Each row is a point on a landscape with many valleys, with its height.
A ball rolls from a point to the lowest of its 2 nearest points, and stops where none of them is lower. Distance is the straight distance between rows; heights are no part of it.
J690 h=47.3: [ 14  11  28  -5   1  11  14   3  -1 -33  17  -5 -12  10  10 -15 -20 -13
  -7   8  -5]
J943 h=23.7: [ -3 -17   0  -3   1   1   3   5  -5  12  -2 -14  -4   3  -2   6  -4   3
   2   0  -1]
J761 h=70.6: [ -7  10  -5   8   6 -13  -7   6   8  -2   2  15  22  -3   0  -6   3   3
  -1  -4 -10]
J706 h=32.7: [  5  -2   9 -13   0  14   4 -11  -7  -9   6  -6 -10  -2  12  -8 -12  -3
  -3  11   3]
J22 h=76.2: [ 10   3 -11  -7  -1   1 -15   2   2  14  10  -6   7   4   0  -8  -2  -8
   6  -7 -13]
J815 h=37.3: [  3  10   6  -5   1  -1  -2   4 -17 -14  -2   3   4   0  -7  -2 -12   6
  10   6   1]
J917 h=73.3: [ -5 -24  -5   6  -4  -4   2   6   6  23 -28  -1 -10 -10   1  21  16   1
  -9 -18  20]
J892 h=31.7: [-3 -5 19  7 -2 -4  5  1 -5 -4 -8 14 10 -2 -5  6 -7  8  0  0  7]
J739 h=67.3: [ -2 -15 -15   1 -10  -1  -2  -5  -3  25 -17  -7 -12  -9  -8  15   9  -2
   6 -17  15]
J890 h=51.4: [  2   8 -12 -11  -3  13 -24 -10  -1  -1  14   6   0   4  -1  -4   2   1
   8   4  -7]
J148 h=17.1: [ 10   3  -1 -10   1   8   5 -16 -16   2 -16  -4 -20 -11  11  -9  -9  -9
   7   7  16]
J830 h=44.4: [ -3   7   1   2  -1  -9  -5  13  -9 -10   3   1  14   7 -14   4  -6   5
   8   3  -9]
J938 h=24.9: [-11 -12  -4   4  -5   0  -3 -12   2  11 -10  12   3 -11   0   8   6   9
   1  -5  12]
J532 h=47.4: [  8  11  -3 -17   1  19 -18 -10  -2 -13  13   3  -9   4   7 -13  -3   1
   1  14  -6]
J559 h=4.7: [ -8  -6  -9   5   1  -4   3 -17   0  14 -24   7  -8 -18   8   0   7   3
   2  -2  16]
J54 h=69.3: [  3  -6  -5   3   8  -6  12   3 -14  12 -28  -8 -14  -9  -2   2  -4   0
   6  -1  14]
J15 h=55.4: [-8  8 -3  3  2 -6 -7 -3 -8 -5 -8 17 14 -8 -5  2 -1 11  6 -1  2]
J469 h=23.3: [-15 -23   2   4   4  -3  10  13   6   6  -3 -10  -2   9  -5  19   8  15
  -9   5  -4]
J791 h=64.4: [ -5   3  -7   7  -5  -8 -17   1  17   6  17  12  20  -1  -3   2   7   0
  -4 -17  -8]
J207 h=29.1: [  7 -13  -2  -9  -4   6   2  -6  -8  19  -7 -13  -9  -4   4  -1  -4  -9
   4  -1   5]
J491 h=49.7: [ -3  -1 -18   9  -1 -13   3  -1   0  19 -32   1  -6 -16  -5   1  14   1
   5 -18  20]
J358 h=48.4: [  4 -17  13   0  -4   5  12  -6  -4  20 -18   2  -7 -14  10   9   1  -6
  -9  -2  12]
J392 h=71.3: [  6  16   8  -4  -8   7 -10   0   6 -23  24  -4  -1  19   1 -11  -1  -2
  -1  21 -17]
J540 h=61.6: [ -3  16   2  -1  -4   0 -14  -3  -4 -14   6  21  14   1  -6  -1  -1   6
   8   6  -4]
J681 h=41.5: [ -1  -4  20 -12 -11  17  13 -12   2 -27  23 -10 -11  11   4  -3  -1   2
 -12  20  -3]
J826 h=67.4: [ -9  12   0  11  -7 -12 -13   3  14  -8  15  13  20   4  -6   2   7   3
   0  -3 -15]
J583 h=62.8: [ 13  14 -14  -4  11  -1  -3  -4 -12  11 -11  -3  -5  -7   6 -15  -5  -9
  10   2  -1]
J915 h=26.9: [  5  -3   8  -7   7   8  13  -4 -15  -2  -6  -9 -14  -6   7  -4 -13  -4
   2   8  10]
J347 h=30.2: [ 17   6 -19  -2  -7   0 -11 -18   2  26  -9   2  -7 -11   3 -10   9 -14
  10 -18   8]
J489 h=68.3: [  0  16   3   6 -15   2 -17   2   9 -18  28   3   7  21  -9  -3   5   1
   5  13 -19]
J301 h=33.4: [  4 -15  19  -3  10   9  24   3  -6   6  -7 -14 -13  -3  14   7 -14 -10
 -11   8   1]
J297 h=50.6: [  6  11  27   2  -4  10  26   3   5 -45  22  -9 -16  16   7 -10 -12 -13
 -12  12  -4]
J485 h=65.3: [ -2  22  -2   0  -8   2 -23   0   5 -18  18  15  13  10  -9   2   3   2
   7   8 -16]
J876 h=39.4: [ -9  -8  -3   8   5 -14   4  12  15   9  -1  -2  14   1   1   1   5   6
  -9  -7  -8]
J860 h=74.0: [  3  23 -12   0   4  -8 -17   7   4   0   6  14  19   2  -2  -5   1  -3
   3  -3 -16]
J996 h=66.0: [ -6 -12 -12   6  11 -12   8  12  -2  18 -28  -7  -8  -7  -1   7   6   5
  -2  -7  12]
J598 h=50.0: [  5   1 -10   5  11 -14   8   1   3  19 -22   1   6 -15   9 -12   5  -8
  -3 -13   8]
J349 h=71.8: [  1  10  24   2 -14   6  13  -6   1 -44  21   0  -6  17  -4  -8  -2   3
  -7  21  -1]
J946 h=7.9: [ -7 -26   7   3  10  -2  13  13   0  14 -20  -6 -12  -2   5  21   5   5
 -11   2   9]
J526 h=43.4: [ -2  -1  -5   6  13 -13   4   8   5  12  -9   0  10  -6   5  -8   0   1
  -5  -6  -4]
J578 h=67.6: [ -1  10  23  16 -18  -3   8   4   2 -33  20  -2   1  23  -8  -2   1   1
   2  19  -7]
J400 h=61.8: [-13  -3 -17   6   0 -11 -10   8  21   9  12   1  17  -3  -2   2  11   5
  -8 -23  -5]
J262 h=21.7: [  1   3  -8   0   1   1   3 -20  -7  11 -22   2 -15 -17  11  -7   1  -5
   8   3  14]
J46 h=25.6: [ -4 -12  11   4   9  -2  13   3  11   8   2  -6   1   0  11   0  -2  -3
 -11   7  -9]
J101 h=56.7: [  4  14   1  -8  20   6   7  -1  -9 -16   4  -6  -8   3  11 -13 -14  -2
   1  16  -8]
J735 h=59.0: [-17 -11  -2   6  -8  -2  -6  -2  11   1  13   7  13   3  -7  12  11  12
  -3  -6  -5]
J60 h=64.3: [  2  -8 -20   4 -13  -5  -5  -6   1  25 -11   0  -4 -12 -10   9  10  -4
   7 -33  18]
J294 h=66.4: [ 17  20 -24 -11  10   3 -19  -2  -5  15  -5  -1  -3  -2   3 -16   1 -12
  10   1  -5]
J79 h=42.8: [ 12   0  29  -1  -5   6  10   4  -2 -16  14  -6  -3  10   5  -7 -18 -10
  -4   7  -7]
J351 h=78.7: [ 19  20  -9 -10   2   6 -26   4  -2   6  10   6   6   7  -3  -8  -3 -10
   7  -3 -13]
J410 h=59.3: [-14 -13 -16   6   3  -9  -2  13  22  16  -3  -5   9  -7   1   6  14   9
 -12 -22   6]
J884 h=57.2: [  6  10 -23   4  -2 -11  -3  -6  -7  16 -23   5   1 -14  -8  -5  10  -4
  14 -20  15]
J243 h=51.8: [ -4   6  17  -5  10  13  22  -4  -2 -36  17  -9 -13   8   7  -7 -10   0
  -9  17  -5]
J921 h=35.2: [ 13  -4  -9  -4 -12   3  -2 -16  -7  25 -13  -6 -10 -10   2  -4   3 -14
   9 -11  11]
J881 h=73.2: [  0   6   6  -3   1   1   1   5   2 -13  18 -12   2  15   1  -8  -7   0
   1  17 -18]
J32 h=57.1: [ -4 -19  -2   4  -9  -4  -6  11   8  15   4  -5   8   3 -10  13   3   3
  -2 -20  -2]
J493 h=56.9: [-12 -14   5  -2 -10   7  -3  -8   2  -1  13   0   3   7  -6  11   4   9
   2   3  -2]
J6 h=62.0: [ -4  -6 -10   5   7 -13   3  15  -9  10 -23  -3   5  -6 -11   5   2   8
   4 -12   9]
J447 h=81.4: [ 17  12   4  -9   3   5 -12  -1  -5   0   5   5   2   3   4 -14  -9  -9
   4   2  -7]
J495 h=52.2: [-16  -1 -22   2  -4  -1 -15  -7   5   6   8   8   8  -5  -8   9   9   7
   5 -15   0]
J188 h=34.5: [  5 -13  20  -4  -1  11  17  -4 -15  -3 -12  -2 -12  -7   5   9 -12  -1
  -1   5  16]
J459 h=54.0: [ -4  -4  -2   6  -7 -10  -6  16   7   3  11  -5  16  10 -14   8   0   3
   3 -12 -11]
J913 h=55.8: [-11   0 -17   6   3 -14  -6  17  -1   5  -7   0  14  -3 -16  10   4   9
   4 -17   3]
J319 h=56.8: [ -4 -16 -12   3   2  -9   3   9  13  26 -11  -7   5  -9   3   3  10  -3
 -10 -20   8]
J455 h=28.6: [  0   9  18   2  -4  -2   3   3  -7 -21   9   4   4   9  -5  -4 -11   3
   3  11  -5]
J25 h=21.8: [ -6 -15  18   7  10  -1  22  10   5  -1   3 -12  -4   9   7   7  -5   1
 -13  13 -10]
J534 h=45.0: [ -7 -11  22  -3  -4   8  16  -2   1 -18  14  -9  -6  12  -1   5  -1   6
  -8  20  -4]
J848 h=59.5: [  9  17  -6  -4  19   0   1  -1 -12  -5  -7   1  -2  -4   8 -15 -12  -5
   5  10  -3]
J662 h=54.3: [  0  19  11  -2  13   6   8  -2  -1 -30  14   1  -5   8  10 -12 -10  -1
  -3  20 -11]
J53 h=39.8: [ 19  16  -3 -18   5  15  -9 -10 -16 -10  -5   2 -14  -4   8 -16 -10  -5
   5   8   6]
J783 h=74.7: [  5   3  -5  -8   0   4 -11   0   5   4  18 -10   2  13   4  -7  -4  -3
   3   9 -20]
J908 h=60.5: [  4 -11 -12   1 -10  -2  -8   1   3  24   1   0   6  -5  -9   7   4  -3
   1 -30   7]
J524 h=30.7: [ -8   3 -26   4   2 -10  -8   1  13  16  -5   2  10 -14  -1  -2  13   1
  -1 -25   8]
J779 h=17.5: [ -6   0  22  12   0  -8  10   7  -4 -16   1   8   7   8  -8   5  -6   9
   0   9  -3]
J456 h=70.2: [-10 -17 -20   6  -4  -7  -3   6   9  23 -23  -6 -11  -9  -8  16  17   5
  -1 -26  22]
J857 h=42.2: [ -1 -19  23   3  -1   5  13   1  -6   6 -12   5  -4  -4   3  15  -3   3
  -8   3  11]
J265 h=40.5: [-10   0 -26   6   3 -15  -2   6  13  18 -20  -3   3 -18  -1  -2  17   4
  -3 -27  21]
J810 h=45.4: [ -2   0   2   4   6  -6   6  -2 -10   1 -18  12   4 -11  -1   0  -5   8
   5  -1  12]
J98 h=28.1: [-12 -21  16  13   0  -5  13  14  12  -4   2  -6  -1  17  -7  19  10  13
 -12  12  -7]
J971 h=53.0: [  0 -15   2   4   1  -4   8  -1   7  26 -17   1   1 -14  10   4   6  -4
  -8 -10  11]
J38 h=50.1: [  0   2  -8   1  -2  -9  -9  10  -4   6   2   2  14   1 -13   3  -3   0
   8 -10  -4]
J756 h=32.6: [-15 -10   6   9   0  -8   9   8  11  -6  12 -11   5  14  -7   9   6  12
  -3  13 -13]
J841 h=40.9: [ -8  15 -40  -2   4  -7 -18   0   5  10   1   4   8 -11  -4   3  12   1
   6 -19   0]
J613 h=18.8: [  5   5 -25   0   1  -5 -12  -8   8  21  -3   4   5 -10   3  -8   9  -9
   4 -19   1]
J611 h=17.4: [ -7 -27  -3   2   3  -3   4  12   3  17 -10 -11  -6   1  -4  17   7   6
  -5  -5   4]
J966 h=37.7: [  7   1  18 -16  -6  19   3 -13   0 -24  18  -1 -12   5  12 -10  -8  -4
 -11  16   0]
J402 h=16.8: [ -4 -25  17   4   9   1  20  12   2   8  -8 -12  -9   4   6  20   0   3
 -14   8  -2]
J680 h=29.4: [  1  -9   6   1  15  -2  18   1   0  12  -8 -10  -7  -5  13  -4  -9  -6
  -6   4  -2]
J170 h=36.1: [-12  -3   0   5   6  -9   2   6   8  -2   6  -3  10   5  -1   0   2   6
  -2   6 -13]
J952 h=70.7: [ 17  22 -32  -6   1   1 -23  -7  -5  17  -8   7  -3  -7  -4  -8  10 -11
  15 -14   0]
J348 h=34.6: [-11 -13   5  -2  -4   8   3 -14  -3   5  -4   6  -6  -8   7   7   4   6
   0   9   8]
J568 h=65.4: [ 15  18 -16  -1  -1  -3 -10  -6 -15  10 -16  12   7 -10  -5  -7   0  -6
  17 -11   9]
J868 h=62.9: [ -5  -5  20  13 -21   0   5   1   8 -17  23  -6   3  21 -11   4   6   4
   0  14  -8]
J605 h=76.7: [  8  25  17  -7  -4  12  -1  -3   1 -46  19  10 -10  12   5 -16  -5  -1
  -7  21  -6]
J956 h=47.8: [ -5  12 -25  -3   0  -1 -23  -4   6   5  13  10   9  -3  -6   3   7  -1
   6 -12  -9]
J234 h=54.5: [ -5  -4  -7  -5  -7   7 -13 -10  -3   4  10   2   2   1  -5   5  -1   4
   9  -2  -2]
J298 h=59.4: [ -6 -16  21   3 -18   5   2   0   1  -9  14  -3   2  15 -12  12   1   9
   0   8  -2]
J609 h=66.1: [  9  25  -7  -7   1   5 -23  -5  -6  -9   2  23  11  -2  -2  -5  -1   1
  10   4  -2]
J283 h=49.8: [ -3  -6  19  -9   7  17  25  -7  -1 -22   9  -9 -17   1  14  -1 -10  -3
 -12  17   0]
J154 h=63.1: [  5  22   4   1  15  -7   2   6  -7 -14   0   8   8   1   3 -12 -12  -4
   4  12 -11]
J321 h=71.7: [ 19  27 -14  -8   3   2 -17  -4 -11   5 -10  19   7  -6  -1  -9  -2  -6
  12  -2   1]
J916 h=37.6: [  5 -11  24  -4   2   7  16   6  -8  -5   4 -12  -8   5   4   3 -16  -8
  -4   6  -1]
J45 h=29.7: [ 10   8  -3  -9  -2   9  -5 -15 -17  -4 -11   6  -8  -8   2 -10  -8   0
  11   4  12]
J157 h=47.7: [ -6 -12  26  -2   3  14  30  -1   1 -22  10 -11 -14   7   6  12  -3   1
 -17  20   1]
J184 h=74.1: [  8  18  18   2 -17   8  -4  -3   7 -41  28   1  -7  22   0 -13   4  -2
  -6  23  -9]

Where does a ball stop that starts at each point below?
J297: J946
J848: J915
J952: J613
J526: J946
J908: J779
J996: J779
J321: J613
J54: J779

Call two points neighbours if one is among the 2 nearest of the other. Go from one point of each pair to the other, from neighbour to neighbour, staying as low as possible. Name the highest point that can't be avoided.
J559 / J148: J262
J915 / J946: J243
J946 / J613: J921
J779 / J946: J321

Write out the way that a ball takes from each point below.
J598: J526 J876 J170 J756 J98 J469 J611 J946
J294: J583 J848 J101 J662 J243 J283 J157 J534 J681 J966 J706 J915
J917: J739 J60 J908 J32 J459 J38 J830 J815 J455 J779
J456: J739 J60 J908 J32 J459 J38 J830 J815 J455 J779
